The views of a scene show one set of named points, each view turned or mirrored, and shifted as a whole, with a little noise and some points left out.

Scene 1
View 1
Neguv: [-16   8   5  -5 -24   6 -12   4  14  -5  10  -9  -8  -1  25   5  13 -17
 -29  -1]
nidom: [ -9  10   5 -37  -9  -2  19 -19   4   5  24 -11   1  19  11  16   4 -33
 -13  -9]
gaf: [-17  19  13   1 -52  12 -46  22  36   8   6 -11  10 -21  26  -6 -31 -33
 -21  19]
Dife: [  0  16   7 -18 -24   0 -29  -1  23  14  17  -3  15   1   5   2 -25 -31
 -12   7]
sen: [ -7   2  -5  -1 -15   4 -13   2  10 -10  12   2 -15   2  20   7  30   0
 -34  -8]
pog: [ 14   5  -1  -6  -1  -9 -26 -11  13   0  14   7   1  13   1   6  15  -1
 -26  -6]
Tabo: [-11  12   1 -25 -24   5  -2  -3  13   7  22  -6  -1   3  14   7  -4 -29
 -15  -2]
fated: [ 16   3  -9 -23  12 -11   0 -24   1   2  25   9  -4  25  -6  14  24  -3
 -20 -15]
kaba: [ 42   4 -22 -19  19 -18 -29 -24   7  15  32  32   5  24 -29   4  13  12
 -12 -14]
saneb: [  3   0 -20 -18  -1   0   5 -10  -1  -3  27  15 -19  13   5   9  39   4
 -25 -19]
zorok: [  2   0  -7 -33  14  -8  29 -29  -9  -5  26  -1 -12  32   4  20  39 -10
 -21 -23]
fofi: [ 16  11  -9 -14 -13  -4 -34  -4  18  14  24  15   7   4  -7   0  -9  -9
 -12  -1]
Beva: [ 13  14  -3 -23 -14  -6 -30  -8  20  20  25   9  15   6  -8   1 -22 -22
  -7   3]
Vok: [ 12   7   4 -13   3 -10 -17 -17  11   1  15   0   5  18   0  11  10  -9
 -23  -6]
fopu: [  9   2 -11 -22   4  -6   2 -18   1   1  25   9  -8  20  -1  11  26  -4
 -21 -15]
Kezo: [ -5  11  14 -16 -11  -4 -10 -12  14   0  11 -15   7  13  13  12   0 -27
 -22   0]
los: [ -4   8   7 -25  -6  -5   4 -16   7   1  16 -10   1  17  11  14   8 -24
 -19  -7]
Guviz: [ 13  11  -2 -17 -10  -6 -28  -8  17  13  21   7  10   8  -4   3 -10 -16
 -14   0]
View 2
nidom: [ 26   3  11 -14  27 -30  19  -4  -7  -9 -21 -20 -20  -5 -13   1 -19 -34
  -3 -21]
fated: [  7  -9   6 -33   8 -25  12  -9 -16  -8  -5 -26   2  -9  15 -11 -27  -2
  -5 -21]
gaf: [ 11   9  33  37  25  -3   9  19  31  -8  12   6 -27  26 -26  -6  35 -12
   9  33]
zorok: [  7   0   2 -36  19 -26  19 -16 -23 -16 -21 -34   1 -18   5  10 -41 -15
  -9 -38]
saneb: [-10  -7   7 -24  15  -2   1  -7 -10 -10  -7 -30  10  -9   6  11 -36  -2
  -7 -21]
fofi: [  9 -14  19 -10   8 -14  -2   8   7   5  10 -10  -8  10   7 -28  -2  -2
   1   8]
sen: [-16   7  14   0  17   1  11  -5   1 -23   0 -21   4  -1  -3  18 -11   7
  -3  -5]
Dife: [ 23  -2  24   7  19 -23  10  11  12  -1   5  -3 -24  13 -10 -22  14 -17
   5  13]
Kezo: [ 17   8  16  -2  19 -28  25  -3  -2 -18  -6 -12 -19   1  -8  -4   4 -13
   1  -4]
fopu: [  2  -7   7 -27  12 -18  10  -9 -12  -9  -5 -26   2  -8  10  -3 -27  -3
  -6 -19]
Neguv: [ -2  11  18   9  24  -6  15   0   7 -20  -3 -14 -10   4 -16  15   2  -6
   1   0]
Tabo: [ 16   1  18   2  26 -15   9   6   6  -5  -8 -14 -19   4 -16   0  -7 -26
   0  -4]
Guviz: [ 15 -10  18  -9  10 -21   6   6   4   1   7  -9 -12   8   4 -26   0  -7
   2   6]
los: [ 17   4  12 -12  21 -27  22  -5  -6 -14 -11 -18 -15  -4  -6  -1 -11 -18
  -2 -14]
pog: [ -1  -4  13 -15   6 -18  13  -4  -4 -12   7 -16  -1   0  13 -13  -4  10
  -1  -2]
Beva: [ 21 -14  19 -12   9 -23   2   9   6   7   9  -7 -16  11   5 -34   2 -10
   3   9]
View 3
kaba: [ -9   4  13  25   9 -17  -7 -29  18  36  -5 -27  -8  13  18 -19   0 -42
  -8 -19]
fated: [-21  18  15  -4  18 -15 -13  -5   7  31  -3 -10   1  15   7 -15 -14 -19
  -3  -3]
gaf: [ 42  19  22  31 -17   9  -8  21 -29 -43  21  14  23   0 -25  37   7  16
 -15 -20]
Beva: [ 12  18  22  37  -5  -6 -14   1 -18  -5   8 -20   3  10  -1  -1  -5 -11
  -7 -29]
Kezo: [  1  24  22   0  15 -13 -14  20 -18  -7   0   1  10   5  -8   5 -11   7
  -5  -9]
Neguv: [  7  22  15  -7   4   3 -10  16  -8  -5  13  18  19   7 -17  19  -5   8
  -8   4]
Tabo: [ -1  31  19   8  -2   3 -17  17 -21  -4  16  -1  14  15 -14   4 -16   7
  -1  -9]
nidom: [-21  37  23  -6  11  -7 -23  23 -24   7   6  -8   8  18  -8 -12 -29   8
   7  -6]
zorok: [-39  30  14 -27  24 -12 -18   7   4  40  -1  -3   3  20   3 -21 -28  -8
   6  11]
Guviz: [  8  15  20  25   2  -9 -11   0 -11  -1   4 -12   4   8  -2   1  -3 -11
  -8 -20]
pog: [  4   9  16   5  13 -13  -6  -4   5  11  -3   0   6   4   1   4   1 -15
 -12  -7]
sen: [  1  15  10 -15   7   3  -5   3  11  12  11  21  18   9 -11  18   1  -4
 -10  12]
fofi: [ 12  12  17  30  -5  -4  -9  -6  -5   3   9 -12   5  10  -1   3   0 -17
 -10 -20]
saneb: [-21  18   6 -14   7   4 -10  -7  16  37  12   6  11  20  -2  -4 -12 -16
  -1  13]
los: [-11  28  21  -6  16 -11 -18  17 -15   6   0  -2   8  11  -5  -4 -18   3
   0  -6]
Dife: [ 17  21  25  29  -4  -5 -14  14 -26 -20   9  -8  10   6 -10   8  -5   3
  -7 -26]
Vok: [  0  15  20   5  16 -16 -10   4  -4   6  -5  -5   4   5   1  -1  -5  -9
  -8 -11]
View 4
Neguv: [  0   7   7  10 -13 -14  -6  -4  20  16  10 -13  -8 -11   9  -1  -1   7
  30  42]
gaf: [-15   6 -21  26 -60  10  -5   5  11  -2  10  -4 -28   7  -7 -22 -19  16
  19  49]
los: [  0  -1  23   7   5 -10 -30  -8   9  17  -5  -1  -6 -16  23  -3  10   7
  26  19]
Vok: [-16   7  10  10   6   0 -20 -11  10  15  -4  -3  -3  -6  10   5  18  -4
  15  10]
saneb: [-12 -12  21 -13  16 -32 -10 -15  14  28   7 -24  14 -20  12  21  25 -14
  32  21]
fopu: [-14  -8  22  -5  18 -19 -20 -15  10  25  -1 -13   9 -17  15  14  26 -10
  25  10]
zorok: [  4  -9  42  -9  37 -29 -33 -16  10  30  -5 -11  11 -30  32  16  28  -4
  34   9]
Kezo: [ -2   7  14  15  -4   0 -25  -4  11  12  -3   2 -11  -9  17  -7   5   9
  21  23]
sen: [ -5   9   9   3   1 -22   3  -9  26  23  13 -21   3 -12   6  13  10  -5
  30  38]
Guviz: [-26  -3  -1  11 -15   6 -22  -9   3   8  -4  -2  -8   2   3  -4  13  -3
  12   9]
fated: [-17  -7  23  -4  24 -13 -25 -17   7  24  -6 -10  10 -14  16  15  31 -12
  21   0]
kaba: [-48 -15   5  -8  19  -1 -21 -22  -1  20  -9 -13  17   0  -2  22  46 -31
   6 -21]
Dife: [-20  -5  -2  17 -31   9 -26  -4  -1   4  -4   3 -18   2   5 -15   2   8
  15  19]
Beva: [-32 -15  -3   9 -25   8 -29  -9  -7   6  -7   0  -9   3   2  -8  13  -3
  11   4]

In a view up to two points have been moved. Name them for each view, in the order of its rows, or write -.
view 1 => Vok
view 2 => Beva
view 3 => -
view 4 => Guviz
